Points on a hilly landscape, in no order, each with its height.
A climber steps from a point to the highest of its 2 nearest points, and stops where none of them is higher. Distance is the straight distance between rows; heights are no part of it.
tobar: [148 129 156 127 101 107 184 139 152 186 142 155 171 131 117  83 123 146
 148 125]  h=473
Balo: [173 142 121 168  81 118 140 110 136 113 126 151  89 120 113  79  95 169
 177 150]  h=263
geg: [ 69 169 118 179 172 147  70 146  63 165  90  87 111 162 148 126 153 127
  67 190]  h=288
tum: [136 109 151 103 194 166 173 117 130  78 128 131  92  96 118 140 121 110
 124  75]  h=210
guta: [ 63 167 112  96 113  97 122 162 140 164 148 108 178 161 115 140 201 100
 131 140]  h=376
rofu: [129 166 159 150 133 130 128 184  73 147  75 134 187 156 161  86 150 141
 115 162]  h=537
Lebo: [112 131 153 136 109 126  50 160  90 159 104 125 182 150 138 120 133 109
 128 190]  h=233
tigot: [191  89 179 136 140 103 115 134 115 138 127 131 147 110 142  91  73 142
  98 108]  h=384
lolo: [ 79 141 103 123 169 130 133 106 100 126 165 118  84 140  77 128 173 104
 176 139]  h=453
Davu: [100 137 148 138 130 100 167 150  90 148  98 129 168 166 128  99 179  91
 130 122]  h=328
guper: [146 129 139 119 163  84  97 143 110 138 139 129 151 120 175 125 133 129
 103 139]  h=59
lal: [104 136 119 121 162 111 115  85 104 118 137 118  58 115  99 166 136 114
 147 155]  h=421
kanis: [ 95 138 152 139 129 115 166 120  79 140  87 117 116 148 113 133 162 116
 150 141]  h=298
muzet: [120 104 121 114  91 119 151  82 171 146 109 142 116 134  96 124 144 152
 209 108]  h=136
Nok: [201  84 159 115 160  93 140 106 134 104 125 134 114 110 109 133  71 116
 110  82]  h=378
lis: [ 75 122 137 110 118 136  46 138  97 148 127 102 144 135 144 157 141  97
 109 159]  h=281
Sagez: [111 158 104 140  90 124 120 126 107 154 112 136 145 166 136 149 136 158
 156 165]  h=112
Nom: [133 148 108 185 105 106 107 157  91 133 121 136 144 170 110 107 128 104
 123 204]  h=432
rukez: [123 138 150  59 128 138  92 152 129 112 138 123 164 107 182 165 131 108
  77  93]  h=435
lirep: [131 139 132 123  59 142 111 141 109 154 125 159 159 146 104 113 137 138
 176 137]  h=143
kavum: [145 107 136 146 124 143 135 173 123 117 169 135 173 107 134  95 126 118
 112 138]  h=164
mugu: [151  98 169  76 118 116 108 140 148 146 119 118 185  99 148 134 139 118
  94  76]  h=478
Giti: [163  71 133 137 139 157 106 147 133 117 189 129 142  93 116 129  76 135
 113 132]  h=137
bege: [127 100 125 161 149 146 131  90 151 114 119 128  72 116 129 179  68 122
 104 153]  h=174
pob: [173 128 113 115 129 119 129 121 148 135 148 149 154 109 183  91 122 181
 123  90]  h=169
vubog: [102 166 100 118 156 144 160 124 101 133 150 166 113 138  84  98 184 119
 191 121]  h=516
Gopum: [118 129 131  84 189 123 135  99 135 114 164 149  84 110 115 173 107 110
 145 133]  h=399
fuzam: [140  82 121 118 128 166 113 100 156  70 138 148 102 110 135 120  81 114
 138  86]  h=236
nepa: [109 160 139 139 147 103 126 172  76  90 141 102 125 125 129 122 169  80
  95 168]  h=252
Beko: [179 164 128 152  69  88 140 153 126 117 123 139 141 127 127  86 132 157
 141 166]  h=309
Miko: [144  81 142 119 162 175 164 114 180  69 129 132  91 102 104 130 100 103
 162  77]  h=223
mif: [ 95 181 118 162 131 150 114 164  51 141  81 120 142 165 158 116 144 140
 104 174]  h=388
bive: [ 65 133 107 155 180 158 104  83 109 104 109 110  24 135 137 148 125  91
  93 128]  h=206
Garal: [122  92 143 127 100 149 151  94 172 116 129 123  90 113 117 168  84 140
 158 146]  h=165
zom: [136 134 120 134 149 105 144 130 101 114 129  84 150 112 122 128 199 156
 131 121]  h=97
mef: [ 71 127 132 167 182 127 112 122  87 113 111  75  81 137 137 146 139  84
  52 134]  h=221
nore: [179 106 147 106  39 112 109 124 159 127 112 101 155  97 134  99 135 156
 135  84]  h=379
Vud: [129  90 119 164 128 105 146  85 128 124 114 119 109 141 100 124 126 140
 178 134]  h=127
vuk: [140 134 122 160 155  83  84 137 119 167 120 116 166 134 170 124 120 174
 110 178]  h=58
geb: [ 91 107 102 165 154 170 116  82 116 108 106 145  64 130 149 135 105 121
 142 134]  h=189
gid: [126 124 103 186 129 101 122 139 114 100 128 130 119 131 157 125 108 104
  91 178]  h=497
vini: [134 139 103 157 139 135  45 113 110 138 143 115  98 104 136 177 116 145
  82 198]  h=203
gonu: [100 165 117  77 132 128 115 137 126  97 167 122 118 118 175 173 140 104
  90 133]  h=391
Muvu: [203 120 137 112 177 156 104 113 111  77 112  99  95 106  85 173  70 121
  68  99]  h=351
gebus: [169 136 122 150  64 121 148 134 158 163 136 160  99 147  99  35  80 181
 188 134]  h=224
Lale: [155 122 117 128 204 120  93 124 118 111 134 116 117 114 154 169  81 145
  56 123]  h=98
Pugit: [164 118 134 124 194 176 119  95 170  76  83 142  33  95 107 162  58 145
 136 124]  h=320
nilu: [ 77 107 113 137 112 146 195 114 166 121 130 144 135 148 142 121 137 102
 163 104]  h=196
fatid: [175 100 112  96 166 112 104 139 157  95 159 112 149 122 143 167  81 118
  75  94]  h=111
tisa: [ 59 145  99 138  98 126 161 118 133 132 125 154 122 190 128 130 136  89
 161 143]  h=175
tar: [153 120 148 106 130 104 170 115 165 147 145 172 138  98 113  97 135 121
 163  87]  h=419
lir: [152 134 142 124 165 131 119 161  87  65 144  85 114  98 119 158 147  93
  65 137]  h=228
mub: [ 49 140  86 176 154 137 121  96 109 167 118 101  88 174 132 154 133 137
 111 170]  h=185
mot: [148  92 153 156 158 207 131  91 125 106  82 130  59  97 118 137  74 163
 135 117]  h=300
pize: [ 71 110 128 138 183 142 112 133 102 135 147  86 127 141 147 150 147 117
  94 125]  h=242
bunom: [176  88 142 125  86 151 137 114 176  97 124 121  99 105 148  96  68 162
 139  73]  h=255
Ludi: [148 161 108 144  75 144 186 147 153 162 117 189 133 177 122  44  97 174
 177 116]  h=285
visuv: [158  97 137 110  65 117  76  99 131 111 109 110 123 108 135 155 117 150
 144 107]  h=357
sigo: [123 132  96 106 139 125 142 117 151 112 146 141 150 115 171 123 170 141
 125  72]  h=142
lagu: [175 122 127 118 194 182  96  81 120  87  87 106  48 108  99 198  67 133
  79 109]  h=338
Vas: [131 158 130 151 131 123 132 187  96 103 152 129 183 127 151  89 168  96
 105 155]  h=207
pizo: [168 131 171 105  42  82 114 161 177 155 108  97 179 101 134 118 155 160
 124 123]  h=409
sided: [130 150 121 110  53  96 146 135 176 168 120 127 182 125 115 127 175 149
 145 119]  h=452
Tisig: [191 102 140  99  96 136 141 145 188 115 156 132 143  85 151 100  79 147
  96  55]  h=232
bula: [174  74 126 127 137 121  78 153 152 101 160  80 176 106 132 146 106 132
  95 108]  h=121
Tinep: [218 113 140  94 156 118 116 108 141  77 115 114 111 120  95 157  29 116
  82  73]  h=364
Mari: [ 88 140  88 116 128 131 120 123 115 139 134  99 148 143 142 122 196 146
 147  93]  h=118
zuvu: [139 134 150 112  97 117  89 166 118 168 127 131 200 130 126 103 158 133
 145 138]  h=181
dez: [147 174 131 155  73  91 146 160  93 133  95 164 139 175 113  88 125 121
 143 174]  h=365
dop: [164  97 145 103 157  84 141 105 138 102 144 132 130 108 116 131 134 108
 132  84]  h=393
gedov: [ 90 186  93  86  85 112 134 158 129 174 144 157 173 176  88 134 198 112
 155 140]  h=433
fozu: [191 139 130 112  85 115 154 160 182 140 171 149 161  88 161  66 105 161
 106  92]  h=205
kadif: [ 85 121 124 114 115  99 112 148 116 140 173 128 158 140 111 137 161  66
 138 142]  h=333
ziro: [103 128 117 104 138 115 129 117 142 141 188 164 124 131 119 143 122 110
 162 150]  h=368
nes: [110 114 124  89 123 137  51 121 121 145 147 101 151 116 147 179 138 149
 118 126]  h=316
vofi: [114 139 160 117 133 106 172 134  91  93 127 114 102 116 105 142 164  87
 129 134]  h=277
nerip: [170  90 167 130 116 204 156 122 152 100  96 128  83  82 133  98  70 170
 145  83]  h=276
matut: [ 99 107 111 130 148 145 193 109 196  78 133 132  90 117 126 147 128 105
 171 100]  h=211
besin: [ 89 141 110 168 168 153  36 123  95 162 131  92  92 126 138 161 143 114
  53 192]  h=231
mazu: [107 157 116  91  84 130 189 118 191 156 133 175 148  90 100 123 191 113
 149  89]  h=508
lomas: [154 111 182 143 102  91 163 141 127 156 117 154 134 135 136  86  86 128
 130 125]  h=420
modo: [138  91 139 101 101 146  82 110 145 121 132  91 129 112 133 200 103 145
 114 133]  h=341
zolir: [123 154  91 166 132  76 119 131 115 173  99 113 161 179 144 124 144 171
 131 183]  h=84
gipi: [ 56 156  92 169 125 133 119 125  84 158 111 134 109 206 117 127 132  89
 123 175]  h=159
nor: [ 98 137 144  82 124 165 166 128 139 155 141 149 154  95 110 132 187 109
 140  81]  h=566
zusuz: [132 160 111 130 109 142 184 128 150 141 115 197 119 162 106  80 126 133
 194 127]  h=358
ton: [ 41 141 105 139 160 108 142 129 112 162 129  81 131 185 146 152 162 132
 114 145]  h=212
Luv: [125 165  78 109  74 123 153 134 176 169 151 173 174 132  87 108 187 134
 171 110]  h=513
fani: [158 111 140 180  80 111 137 136 136  92 122 125 108 115 146 120  82 118
 100 157]  h=458
folif: [139 127 125 124 182 136 117  98 109 133 123 134 114 114 169 147 107 165
 110 120]  h=81
Doki: [113 178 147 130 129  98 146 190  88 165  78 137 209 193 135  78 174 110
 125 157]  h=402
pala: [117  95 153  85 139 135 149 130 145 149 133 108 176 105 123 153 173 108
 120  68]  h=514
Zomi: [116 167 109 130 147 155 158 113 133 131 136 188  93 139  98 113 123 140
 198 162]  h=426
gab: [112 102 127 136 170 175 160 133 115 106 152 112 123 108 118 121 143 134
 140  94]  h=193
fupit: [ 98 132 128 128  86 158 168  95 159 145 107 132 103 138 105 153 120 171
 196 151]  h=150

Call two points neighbours if one is among the 2 nearest of the other. Go from one point of each pair to the other, from neighbour to neighbour, staying as high as possible. Name the lowest point that can't be avoided.
nor and vubog => kadif
nor and gid => gebus
nor and Luv => mazu

For each start below, name the point where the climber stops.
Mari => tobar
muzet => pize
tisa => tobar
nerip => tobar
lir => rofu
zuvu => Luv
